Each row is a point on a landscape with many valleys, with its height.
A ball rolls from a point to the lowest of its 2 nearest points, and stops where none of them is lower. Distance is the straight distance between rows; heights are no part of it.
<597> (h 690): [  4 -16  -3  -3  -9  -4  43   8  15  27   5  34  -5  -8   1  20   1 -16
  39  20  -1  -9   7 -10 -45  -1 -15   1  -9]
<1071> (h 544): [ 58 -21  -5 -22   5 -13   2   5   0  22 -20  -4 -17 -27   6   7  16 -24
  -3 -14 -43  -2 -15   7 -34   6  -2   9   4]
<259> (h 454): [-16   2 -20  -6  11  18  -9  11   7   6   1  -6  15 -14 -21  -7   2  41
 -28  -8  15  17 -11   7 -53 -18  32 -10  10]
<1415> (h 842): [ 24 -10  16   8 -31 -21 -14  10  -3   3 -11  -6 -32  46  17  14 -12 -36
  38  13 -25   6   0 -22  30  11 -12  -2   4]
<674> (h 435): [ 28  -8 -10 -12   4  -7  18  17 -13  -2   5   6   7 -16  15  -9   8 -25
  17 -15 -15 -29  -7   8  22  31 -18   8  -9]
<573> (h 887): [  7  -7  13  12 -17 -13 -49  -1  24   8  -9 -11 -24  21   5  -1 -13   5
   0  25 -11  40   9 -12  13  -7  -1 -19  15]
<325> (h 165): [ 14  25  -9   8   4   4 -25 -26 -41 -28 -22 -12 -16  41  -4  10 -16  62
 -40  23  -4  -8   9   1  22 -23  -4 -13  10]
<696> (h 167): [ 15   0  15  35  -1  12 -40 -16  -1 -15 -28 -15 -25  -1   2 -16 -25  48
 -33  21   3  12  18  -4  28   9 -17   8  16]
<581> (h 525): [-35  44  19  22   0  22   2   0  25   6  20 -10  28  20   0 -22 -35  12
   7  18  16  12  25 -31 -20  14  -8   7  15]
<383> (h 650): [-26 -14   4  12  25  27  28  25  16 -22  34  18  -5 -32 -12 -21  28 -38
  -4 -13   7  -8  -4  44  14  47  -4   3  -6]
<1166> (h 559): [-38 -20  -4  -9 -25 -23   4  -4 -11   6   5   0  -2 -20  10   3  14 -25
  25 -22  13  -5  -5  24  67 -16   1  10 -21]
<1267> (h 311): [-14 -16  -4 -24 -18 -15 -41   1  13  17   3 -29  -6 -22   5 -12   8  10
 -11 -19   6  36 -18  27  17 -37  34 -26   6]
<823> (h 433): [-31  11  25  13  -5  -1 -37  -6  -3  -1  -2 -13   9   5   8 -14 -19  15
 -11  -1  22  29   7 -16  58   4   0   6   5]
<155> (h 601): [-34 -23   1  -9 -10  -1  13   2   6  -4  21  10   7 -34   0  -7  20 -32
   6 -22  21 -11  -6  35  53  11   2   7 -16]
<993> (h 429): [-13 -12 -13   1  -2 -12  -2 -16  -8  -7   2 -13 -14   8  -5  37   9  14
 -34   8  -4   9  -7   3 -11 -54  19   1 -24]
<455> (h 409): [-16 -31 -11 -26 -22 -17  -7  12  19   8  18 -14 -12 -17   0  12  11  -8
   8  -9 -11  13 -27  22 -21 -25  31 -24   0]
<985> (h 199): [-32   0 -13  -2   4  -4 -18   0 -17  -5  -9  -6  30 -32  -7 -18   2  25
 -24 -33  23   7 -10  15  41 -20  19  -3   4]
<651> (h 635): [  5 -17   5  12  -3  -7 -16   7  11   6 -15   7  -3  -1  -6   4   2   5
   8  10  -9   2   6  -3 -16  -5 -18   0  11]
<669> (h 370): [-22 -17  -9   6 -15   9  32   1  -4   6   6  33  22 -28   2   7   6   5
  23 -20  31 -23  13  -1  14 -10  -9  18 -16]
<15> (h 349): [-25 -18  12   2 -15 -14 -55 -20  23   8 -30 -19   5 -17   2  -8  36  14
 -10 -25  30  49   0   9  35 -32  27  -5   3]
<1461> (h 458): [-27   1  22  15  14  25 -23   3  17  -2  11  -1  35 -23 -11 -31   2  22
 -21  -6  34  37  22  -4 -13  26   9  18   9]
<1470> (h 260): [-17 -20 -14  -5  -7  -1 -28  -7  -2   4 -15 -15  13 -34   6 -13  24   9
 -15 -32  14  15 -17  25  20 -33  28  -7  -7]
<327> (h 468): [-31  13  13   9 -22  -7 -28   3   6   7  10 -23   4  37   3 -12 -33   2
  -4   5  17  32  -5 -16  45  -9  11 -15   4]
<1428> (h 784): [ 22  28 -20 -27 -11   3  32  18 -16   4   0   2  -1  55  27  11 -17  -2
  23  19  -2 -38 -16  -8 -39 -17  24 -29  -7]
<94> (h 171): [ -1  -9 -10 -12   3  -4 -61   2   9   8   1 -32 -12  -6   0 -25 -18  31
 -51  -3   4  40 -13  16   2 -14  26 -28  14]
<539> (h 124): [ 11 -12   4   3  -4  -3 -26  24  23   9   3 -15 -16  17  -4   1 -13  -7
   9  25 -16  23 -19   1 -38 -11   7 -26  18]
<63> (h 289): [  4 -39   0  16  12  25 -35  -7  30   2 -25   0  37 -40 -10 -25  40  -2
 -12 -24  16  24  14  19 -25  -4  10  -2  15]
<1537> (h 595): [ 70  16 -16 -12 -22 -15  46 -14  -7  21 -35   7 -36  21   1  38   6 -20
   2  -7 -24 -16 -24 -26  -6  16  -1  -3  -9]
<1606> (h 245): [  6  15 -33 -53 -16 -12  30   3 -62   5   3 -14 -12   2  24  -5  -2  -5
   7 -32   8 -33 -31  11  44 -15  25 -20  -3]
<1180> (h 596): [ 26 -22  -4  -7   1  -8  -7  14   4   9 -19   4 -13 -16  -4   6   7  -1
 -12   9 -23   9 -15   4 -39 -18  -1  -3   5]
<1298> (h 675): [ 46 -27 -12  -8  20   2  41  -8  -3   2  -4   4 -25 -25  -8  42  23 -15
 -18   2 -24   0 -18  -3 -55 -38   8  19 -35]
<973> (h 591): [ 67   2 -13 -20   4  -9  20 -38  -5 -20 -15 -24  -5 -14  -3  55  39   1
 -33   5 -40  -3 -22 -24 -23 -29   0  27 -27]
<1296> (h 403): [ 41   0 -28 -46  -6 -19  -1  18 -39   6   0 -30 -22 -10  15  -8  -6   2
 -12 -24 -26 -28 -37  22   0  -6  18 -25  13]
<1057> (h 135): [-43  35  11  14   2   6   0 -14 -37 -13   3  -2  37   4   0 -26 -27  33
 -16 -10  24 -18   6  -4  57   8   1   4   9]
<1555> (h 316): [-38  -1 -13  -3 -23 -11  27  -6 -28   7   1  18   9  -6   6  20  -9  19
  14 -17  31 -22   0   4  28 -22   1   2 -20]
<529> (h 424): [-16   3  17   7  22  22 -26  14  27   7  21 -14  32 -23 -22 -44   9  -8
 -14  -3  12  32  21   8 -29  38   1   8  27]
<758> (h 176): [-46  10   6  13  26  17  -8   9   4 -19  23  -9  18 -25 -25 -32   9  -2
 -39 -23  21  12   3  13  37  40   5  10   1]
<1008> (h 579): [ -1  38   9  23  18  18  52  -7  -6   0  17  15  34   1  -9 -31 -14  22
  20  10   8 -53  37  -5 -43  38 -36  13  18]
<1335> (h 659): [ 31 -13  12  14  10  -4 -17  14   6  -9  -6   3  -5   3   6 -19 -12   1
  10  18 -20  -9  10   1   1  23 -21  -7  22]
<1343> (h 297): [  1 -29  23  22  24  14   3   5   6 -20   4   5  19 -38  -5 -23  17 -28
   2   1 -19 -13  10  15  12  42 -40  25  24]
<1157> (h 305): [  1  16 -23 -20  -5   1  18   8 -28   3  16  15   1  12  -4   1 -22  21
  12  -9  -3 -32 -12   1   3   1   5 -17   2]
<887> (h 600): [  7  39 -12 -21  16  34  20  15 -11 -26  26   1  28  33  -2 -42 -12  22
   6  15   4 -34  -8  27 -31  27  16 -31  15]
<1204> (h 716): [ 18 -14  -2  -6   7   3  45  -9  -7   1  -5  24 -20  -4 -12  49  17  -9
   5   6  -8  -6  -1 -12 -51 -31  -7  17 -30]
<809> (h 220): [ -4  -4  15  20  -1   5 -69 -22   2  -7 -42 -17 -28 -10   0 -10 -10  44
 -43   8  21  27  15  -6  24 -15  -1   4   4]
<1016> (h 733): [ 39   5   5  -9 -15  -7  -2  17 -14   8   3   1  -8  37  15 -11  -9 -21
  33   2 -25 -10 -15 -10   1  23   6  -8   3]
<957> (h 730): [-19   3   8  15 -14 -14   7  -2  12  10   2   6 -29  47  -2  55  -3   0
   3  23  -3  11  -1 -14 -11 -36  14  -8 -20]
<822> (h 569): [ 90  25  -7 -12 -18  -6  24  -6 -12  16 -37  -6 -19   6   6  16  22 -24
   0 -11 -37 -15 -28 -13  -9  38  -7  -6  11]
<793> (h 520): [-42 -11   9   0 -12 -15  28  -6 -25 -11   3   8   1  -8  17  13  11 -30
  31 -18  12 -18  -3  -4  81   1 -24  20 -18]
<20> (h 567): [-27  45  -3  26   9  18  34  -9   3   6   4   9  39   0 -17 -24 -23  43
   0   7  12 -39  32 -13 -54  17 -18   5  23]
<1175> (h 474): [  8   3  15  12   9 -14  15 -11 -21 -10 -17  15   7  -9  19   6   0 -10
  12 -18  -7 -35   5 -20  42  29 -39  26  -3]
<10> (h 457): [ 35  -7  -3  -7   0 -15  20  -1 -12  12 -30  11  11 -22  20  11  15 -26
  22 -17 -22 -27  -7  -8  24  15 -28  29  -9]
<1218> (h 494): [-26  13  23  27   1  14 -13   0  18  -9  14   2  25  -6 -11 -28 -10  10
   2  16  12  25  35 -13 -15  30  -9   8  28]
<1006> (h 498): [-35  13  -5   2  11  21 -18   3   1  17   4   0  44 -15 -12  -6 -20  43
 -25 -17  27  17   4  -6 -21 -11  33   2   9]
<1093> (h 753): [ 31  -5   2  -5  20 -10  41  -7   7   2  -7  -2 -29  19 -13  46   4  -7
   1  28 -23   2   4 -12 -61 -22 -14   7 -13]
<1363> (h 912): [  7  -9   6   2 -24 -24 -65  -1   9   3 -12 -34 -37  23  10  -6 -29  11
  -4  16   0  35 -21   6  37 -23  11 -28  11]
<440> (h 585): [  7  33 -14 -14  28  31  -9  22  -1 -17  31  -8  24  16 -12 -52 -22  24
 -17  12  -5 -16   4  17 -33  35  14 -25  37]
<117> (h 748): [-15  -2 -32 -40 -17   5  49  18 -16   3  24  28   2  -5  20  15 -19  14
  24   2  35 -26  -7  -1 -35  -2   5 -20 -28]
<163> (h 669): [  2  16  -5 -20  -4  23  41  23  16  -2  41  25   0  26  13 -13  -8 -54
  46  16   1 -26   3  11 -19  30  -9 -14 -12]
<487> (h 79): [-71  35  23  20  10  16  15  -5  -6  -7  37   3  29   4  -8 -31 -11  -2
 -12  -9  28  -4  13   3  36  34   9  23  -6]
<407> (h 228): [  4   0  -9  -6  13   7  11  18  21  -1  26  10  14   0  -4 -22  -9 -16
  27  17 -17  -7   7   6 -35  23 -10  -9  17]
<668> (h 269): [-31  10 -20 -16   6   8  -6  17   6   2  40  -2  19 -10 -14 -22  -6   2
  -2 -10  10  14  -7  20   8  12  23 -13 -12]
<1373> (h 125): [ 23  12   0  22  -1   2 -31 -10 -19 -18 -18  -9 -13  32   7 -21 -26  50
 -25  18  -8  -8  12   0  20   2 -15 -15  20]
<107> (h 546): [ -9  24  -6  -8  10   7 -32   1   3   0   2 -14   4  22  -8 -16 -33  43
 -33  15  -1  17  -4   1 -20  -4  17 -20   8]
<410> (h 112): [-51  50  18  14   9  16  22 -15 -25 -20  32   5  33  27  -4 -31 -26  16
 -13   0  33 -19  10 -10  49  27  10   5   8]
<857> (h 678): [ 20   9  15  16  -8 -12  30  -7  12  21 -14  23 -27  40   2  45 -15 -23
  32  30 -14  -3  20 -35 -21 -18 -30  18  -8]
<757> (h 708): [ 40  -8   0 -16   9  -2 -13  19  -1   3   7 -10 -22  28  12 -15  -9 -25
  22  18 -32  -3 -13   3 -29  16   0 -25  11]
<884> (h 308): [ 11   0 -20  -6  13   7  13 -10 -18  -1 -20   5   5   1  -7  28   5  32
 -17  10 -10 -32   5   4 -44 -18   4   4  -8]
<563> (h 190): [-56   4  10   6  -9  -9   8   3  -8 -14  35  -5   0  -2  -2  -9  -2 -26
   5 -13  26   9 -11  20  76   9  12   4 -13]
<298> (h 710): [ 15  17  12  14   1 -14  14 -16  13  -6  -6  -3 -27  55  -7  53  -3  -9
   2  53 -15   3  21 -42 -25 -21 -22   6  -7]
<146> (h 841): [  3  -9  -2   8 -19 -12  -2 -24 -10   6 -35   7 -18  -1  11  50  25 -20
   2 -21  -4 -14  -2  -9  34 -55  -2  27 -36]
<422> (h 694): [ -2   8  -3 -13 -15   1  41   9   6   9  31  30  -5  12  15   5 -16 -36
  54   9   5 -25   1 -11  -6  16 -18   9 -15]
<760> (h 257): [ 17  25 -16  -9   9  -1  14  -5 -39   1 -12   3 -12  27  -5  24 -10  44
 -20   4  -7 -35  -1  -1 -15 -20   8 -14  -4]
<700> (h 322): [ 39  15 -38 -58  -8 -12  19   8 -57   7  -3 -17 -10 -21  17 -12  -2 -11
  -5 -42  -3 -39 -46  18  17  -4  28 -10  -3]
<1425> (h 560): [ 58 -14  -8   2  22  -4  -2 -32 -13 -16 -24  -2 -14  -7 -11  46  33   4
 -31  16 -38   0  -2 -11 -31 -31 -20  23 -11]
<827> (h 597): [-25  25   5  21   5  24  46   1  15  -9  33  24  19  -7 -10 -14 -17  -3
  29  12  10 -29  43  -6 -34  30 -25   9   2]
<797> (h 630): [ 14 -12   7  42  12  13 -14 -10   3  -5 -39  16   7 -20 -10  12  17  20
 -18   7  -1  -4  28 -10 -27 -23 -28  21  10]
<926> (h 469): [-24 -26  17  23  -7  16  33  -3  37  10   0  26  29 -29  -8  -3  28 -25
  40   9  32  18  37  -4 -27   8 -16  19   7]
<750> (h 741): [ 15 -20   0 -19 -17 -20  29  15  11  28   2  12 -26  -1  14  32   4 -22
  30   8 -11   4  -9 -10 -21 -13   2  -4 -24]
<1475> (h 810): [  2  18 -26 -26   5  10  45  15  -2   2  15  -1  -1  27  12   6 -28   9
  16  17   5 -33 -11  -9 -63 -12  13 -28   1]
<1069> (h 414): [-20 -19  15  28 -11   5  15  -1  18   6  -8  31  26 -19   2   7  13  -6
  33  -4  18 -10  28   8   1   6 -22  18  -9]
<475> (h 717): [ -2   3 -21 -32  -8   0  42  14 -20  14  29  36  -2   6  23   4 -19 -12
  39  -7  26 -27  -1   3  -7  12 -10  -4 -15]
<599> (h 651): [ 38 -14  -5  28  19  15  15 -28  -6  -8 -38  20   4  -7  -6  37  28  14
 -17   4 -13 -25  23 -14 -31 -36 -38  34  -3]
<255> (h 218): [-16   8 -20 -15   2  -6  18  -5 -44 -14 -13   4  15 -17  11  -7 -11  19
   4 -21  -3 -44  -1   1  54  -8  -5  17 -10]
<944> (h 352): [ 10 -25  24  22   5  -9 -37  -5  17 -22  -2  -6  -1 -22   5 -25   9 -12
  -1  14 -16  12  11   1  39  32 -35  10  14]
<456> (h 263): [ 14  -2  -1 -11   3  -1 -58  17   3 -13  13 -32  -3  -8   4 -45 -10  18
 -30   4 -10  32 -14  20  17  12  11 -31  31]
<238> (h 507): [-19   0   2   3 -13  -3 -34 -27   3  -9 -11 -17 -15  10 -14  30  16  29
 -43  -3  11  39  -8  -5   7 -62  26  -3 -13]
<33> (h 497): [-18   2  20   8  -4 -11  22  -7 -44 -23   1   1  -6  18  18   0  -6 -28
  20  -8  -2 -32 -11   1  86  21 -15  12  -4]
<1516> (h 629): [-36  -3  13  14  14   8  25  10   6 -16  28   9   9 -11  -5 -18  13 -32
   7 -15   6 -10  -1  23  44  36   4   5 -12]
<1563> (h 537): [ 82  10 -21 -24  -6  -5  12   5 -29   8 -40 -12 -14  -5  12 -16   8 -10
 -11 -22 -36 -37 -33   1  10  39  -4   1  11]
<636> (h 168): [-13  -1 -33 -40   0 -11  11   2 -44  -4   3  -5   3 -28  10 -10 -12  -2
   4 -36   1 -40 -24  18  43 -27   6  -5 -13]
<1310> (h 268): [  7  -5  10  19  18  10  10  17  16 -17  27  13   8 -18 -21 -28  10 -28
  24   6 -16  -9  13  12 -15  43 -25   9  13]
<1568> (h 759): [ 13  28  -6 -15 -15   0   9   9 -14   8   6   5  -7  58  12  -3 -21  -2
  26  16 -10 -25 -10  -3 -10   0  14 -17  11]
<1479> (h 211): [ -3  28 -10   6   8  -9  -4 -21 -31 -13 -14  -5 -15  41  -9  35  -8  53
 -38   2  -3 -23   6 -11  10 -33   9   1 -10]
<547> (h 618): [-37  13  -1  18  10  19  38   8   4  -9  37  25  17 -19 -10 -21   3  -6
  16  -5  14 -29  17  11   3  37 -14  12  -5]
<251> (h 155): [-35   4   0  -7  30  14  -9   9 -12 -26  25  -2  17 -26 -18 -36  12 -13
 -36 -28  -1 -11 -13  43  47  21  12   2   8]
<1594> (h 129): [-58  16  25   6   8   6  -3  -7  -2  -5  24  -2  25  -9  -5 -19  12  -9
 -14 -21  36  19   2  10  60  25  19   7  -4]
<299> (h 173): [ -2  -7  -3   9  20  13  -3  16  23   2   8   8  19 -20 -26 -25  -1   2
   6  18   0  17  18   6 -54  22 -14  -6  27]
<1379> (h 330): [ -6 -13   5  -5  15  -1 -52  18   9 -14  24 -23   0 -19  -6 -45   8  -6
 -22  -9  -1  45  -8  20  25  37   9 -15  10]
<745> (h 788): [-30  18 -32 -31  -7  18  42  16   7   8  30   8  10  -1   9  -3 -24  13
  15   6  25 -19  -1  -3 -51  -3  15 -33  -7]
<235> (h 489): [ 71 -11 -12 -36  -7 -13  -5  12 -23  12 -18 -19 -30 -16  13  -9   8 -27
  -1 -22 -35 -14 -29   8  -4  16   4  -3   9]
<521> (h 323): [  4 -36  26  38  16   3 -20  -8  16 -32 -22  -5  19 -48   5 -20  20 -11
  -1  10  -5   7  18   4  22  36 -38  30  23]
<160> (h 780): [ 41  14  -5 -15  18  -8  48 -10   1 -17  17 -26 -28  34 -10  49   1   0
  -2  46 -31  18   0 -32 -52 -15  10  16 -22]
<469> (h 648): [ 40  17   1   1 -10  -8  55  -4  10  29 -16  21 -26  22   1  32  -6 -27
  36  21  -5 -11   7 -25 -46   6 -17   8  -6]
<752> (h 574): [-43  21  21  -1  10  10 -28   4  26  26   2 -11  15   9  -1 -17 -13  18
  -8   5  33  42  18 -17 -31  -1  17   4   5]
<98> (h 619): [ 13  29 -14 -21   3  31  13  19  -5  -7  32   0  16  34  -1 -25 -19  -5
  30  18  -5 -25 -10  -2 -35  23   8 -24  17]
<1092> (h 484): [  3  16  31  11  10 -14  20 -14 -46 -30  -8   6  12   8  22  -9   0 -13
   8  -7   3 -54  -8 -10  71  38 -29  26  12]
<1453> (h 284): [-13  -8  13  10  -7  -4 -64 -22   9   6 -42 -16  -8  -6   5   0  19  25
 -48 -18  23  47   4   3  36 -32  11  -3  -8]
<243> (h 524): [-26 -16   4  30  10  31   8 -14  42  22   0  13  33 -33 -16  -9  40 -22
  23  -8  41  35  39   6 -27   3   9  15   6]
<1394> (h 382): [-24  -7  30  25  12  10 -24   0  12 -24  13  -4  13 -24  -6 -30   3  -8
 -12   2   6  18  11  -5  34  42 -17  14  15]
<796> (h 570): [ 10  27  -5  -2  17  16 -34   9  -1 -16   8 -13  23  24  -6 -49 -24  36
 -30   9   2  10  -6   1 -11  21  14 -21  29]
<1136> (h 377): [-21  -6  -6 -23   1   7 -15  16  23   9  16 -13  13 -11 -13 -10  -8  11
  -8   3   9  35  -6   4 -44   0  27 -27   9]
<1265> (h 774): [-19 -13   2   5 -31 -31  10 -15  -2  12   4   2 -33  33   2  63  -8  -8
   9   3   1   8  -5 -22  19 -53  16   5 -34]
<552> (h 549): [-34  31   2  31   7  20  11  -2   8   5  -1   9  25  18  -8  -1 -25  34
   1  11  15  -5  32 -19 -38   1  -7  10  20]
<980> (h 641): [-17  -1 -15 -14   9   8  41  25  -2 -10  46  25   5 -19   2 -11   6 -22
  12 -10   5 -36   0  28  16  27  -6   2 -20]
<579> (h 406): [  1 -15   2  -3  -3  -9  -2   8  -5  -6  20   0   5  -4   1  -4   4 -21
  19  -6  -7  -4  -5  11  27  12  -5   0  -9]
<72> (h 381): [ -5  -2  10   3  11   7 -46  18  28   3  26 -16   9  -8 -14 -38  -5  -9
  -2   8   1  35   5  14  -6  31   6 -12  22]
<1521> (h 623): [ -3  10  -5  -8   5  25  61  13   8   7  30  39   4 -11   0 -10  -8 -12
  44   8   4 -26  17  -5 -44  32 -21   5  -1]
<126> (h 551): [-15 -27   5   3 -26 -18  -9   6  39  12   3 -17 -18  -2  -1  26  20 -12
  -5   3  -6  32 -19  17 -36 -50  36 -23 -15]
<34> (h 512): [-18  13  -5  -5 -10 -11 -31   5   1  11  10 -11  -9  23  -5   1 -28  25
 -20  -3   2  26 -14  -9  11 -20  21 -25   1]
<684> (h 631): [ 55  -8 -25 -25  14  -6  43 -23 -19 -20  -1 -21 -17  -7  -2  52  26   6
 -33   1 -31   2 -28 -12 -52 -30  22  19 -42]
<1009> (h 161): [-40  10  -3   1   5  -9 -10 -16 -31 -20  -3  -9  24 -18   2 -21  -9  20
 -16 -21  20  -3 -10   5  73   1  -1   3  -4]
<1207> (h 812): [ -2 -21  -2  -4 -21 -19  23 -10  -9  11 -14  20 -26  12  13  57  12 -19
  14  -4   1 -10  -4  -8   4 -47   7   9 -43]
<1158> (h 818): [ 34  -4   3  -6 -30 -29   7   9  -5  28 -20   1 -40  32   7  31  -7 -46
  42  -1 -26   1 -16 -23  11   1  -7   8 -20]
<528> (h 338): [ -4 -30  11  15   8  11 -42 -17  40   2 -16 -17  23 -43   4 -25  54 -17
  -4 -33  27  37   7  34   5   4  22   4  13]
<122> (h 680): [ 45 -14   0  -6  15  -8 -34  17   4  -5   4  -5 -12  -5  -6 -26   0   2
   3  10 -35   5  -9  12 -22  25  -9 -20  28]
<61> (h 258): [  5 -23 -14 -19  -2 -10 -18  26  21  16  14 -15 -16 -10 -10  -4  -6  -1
  -5   5 -14  27 -26  17 -52 -12  27 -35   9]
<540> (h 362): [ -3  -7 -12   8  11  -4 -14  -7  -6  -8 -18   4  -5   2 -14  28   2  34
 -34   9 -15   2   0   0 -24 -27  10   1  -2]
<1440> (h 885): [  4 -11  14  18  -7 -20 -40 -12  -5 -15 -26 -10 -19   1  15  -4 -10  21
 -13   7 -13  11   5  -5  53 -14 -12  -3   8]
<69> (h 568): [-25 -28  12  43  -2  20  -5 -22  33  20 -28  13  21 -22 -17   7  34   1
  10  -9  42  33  33  -7 -21 -15  15  12   9]
<286> (h 344): [-33  -9 -10 -14 -24 -10  -4  14   9  10  25   6   7  -7  -7  -4 -12 -15
  24  -8   6   2 -10  13   3   0   9 -13  -3]
<591> (h 500): [ 58 -17   6  -6   0 -14   1  -8   8  13 -53   9 -23 -13   6  36  19 -31
   1 -13 -38  -4  -2 -13  -2 -21 -23  23 -13]
<367> (h 742): [ 34   3   5  -2  15  -9  22 -29  -1 -24  14 -20 -19  51 -12  55   6  14
  -9  44 -28  -1   4 -37 -29 -27  -6   7 -12]
<256> (h 407): [-15   7  21  25   3   4 -30  -9  -4 -21   2  -6  20  -8   5 -24 -17  32
 -24   3  19   4   7  -9  39  22 -14   9  20]
<613> (h 532): [ 40 -18   2  13   8  -8 -14 -15   2  -2 -29  11 -29  -4  -7  27  21 -10
 -15  14 -29  -5   9 -13 -15 -29 -18  10  -9]
<234> (h 872): [  0 -19  14  11 -14 -24 -34 -16  -8  -4 -46  -2 -26  11  13  28   1   4
  -8  -5 -21   0   5  -9  61 -25 -25  11 -12]
<1334> (h 642): [ 19  33 -12 -36   3  34  34  32  12 -13  40   9   7  35  12 -25 -11 -35
  52  22  -3 -32  -1   4 -52  22  -1 -24  11]
<392> (h 865): [ 22 -19  18  17 -21 -19 -44  14  12  -1  -1  -8 -24  27  15  -7 -10 -19
  26  29 -18  22   1 -11  23  16 -13 -17  13]
<425> (h 900): [ -1  -4   4   5 -17 -18 -54 -12 -18  -9 -11 -28 -21  16  12 -22 -30  17
 -23  -1  -3  22 -19   1  63  -9  11 -21  14]
<778> (h 232): [  0 -29  -3  -1  18  17 -15   6  30  -1   2   8  26 -48 -23 -27  28  -7
  -9  -3   6  19  16  20 -36  19 -10  -6  25]
<38> (h 679): [-40   5   4   9 -15 -11 -11   0  38  15  -1  -8 -15  44  -4  34  -8   3
  -6  17   7  39  -1 -28 -20 -36  24 -20 -17]
<8> (h 262): [-13  10 -19 -13  -9 -13  12  -3 -29  -1 -15   7   0   8   4   8 -19  26
  -3 -13   2 -15 -15  -1  30 -22   5  -1  -2]
<1384> (h 620): [ 47  20   8  -2  -5 -11  30 -14 -13  18 -19  11 -31  36   8  46   7 -12
  11  14 -20 -16 -12 -25 -23   4  -7   8 -14]
<814> (h 477): [ 46 -11   0   9  -7 -12   5 -15   0  15 -64  20   3 -22  22  26  19 -44
  -4 -22 -26 -19  -1 -12  22  -3 -33  42 -19]
<1350> (h 606): [ -4 -33  10  44   3  12 -22 -17  28   5 -35   9  12 -20 -16   6  23  11
  -9  -2   8  24  30  -3 -17 -18 -15   6  12]
<1189> (h 405): [-18 -15  13  -1  -7  -6 -51  -9  35  14  -1 -16  13 -12   5 -22  32  -2
  -5 -26  28  58   5  22   3  -7  32  -4   7]
<188> (h 533): [-36  14   6  -7  17  11 -48   5   1  20  -3 -25  21   1  -1 -16 -16  44
 -32 -10  34  43  20  -7 -16  -3  24   6   3]
<541> (h 624): [-35  20   6   1  -3  -4 -32   8  28  21  11 -20  -1  27 -13   9 -12  11
 -14  14  19  40   0 -24 -32 -15  24 -18   6]
<273> (h 653): [ -9 -16   3  -1   6   9  48   7  20  15  12  44  13 -24  -3   1   3 -22
  53   8   9 -12  25   3 -45  17 -31  23 -11]
<314> (h 206): [-24  -7 -13 -16  10   7  -3  11   7  -5  36  -4  11 -37 -16 -32  15 -13
 -16 -32  13   8 -17  55  23   9  17 -10  -5]
<735> (h 859): [ 15  -6  11  18  -8 -21  -3 -18 -21  -5 -50  13 -13  -1  16  31  13  -2
 -11 -14 -11 -20  10 -10  50 -29 -25  35 -19]
<357> (h 787): [ 40 -10  -1 -13 -27 -16  32  -3   5  30 -16   7 -41   0   4  52   6 -44
  21  -2 -24   8 -23 -25 -13  -8   2  18 -22]

Where does a ball stop that starts at each point below?
<684> => <251>
<599> => <251>
<1008> => <94>
<1475> => <235>
<383> => <251>
<98> => <299>
<160> => <235>
<957> => <539>
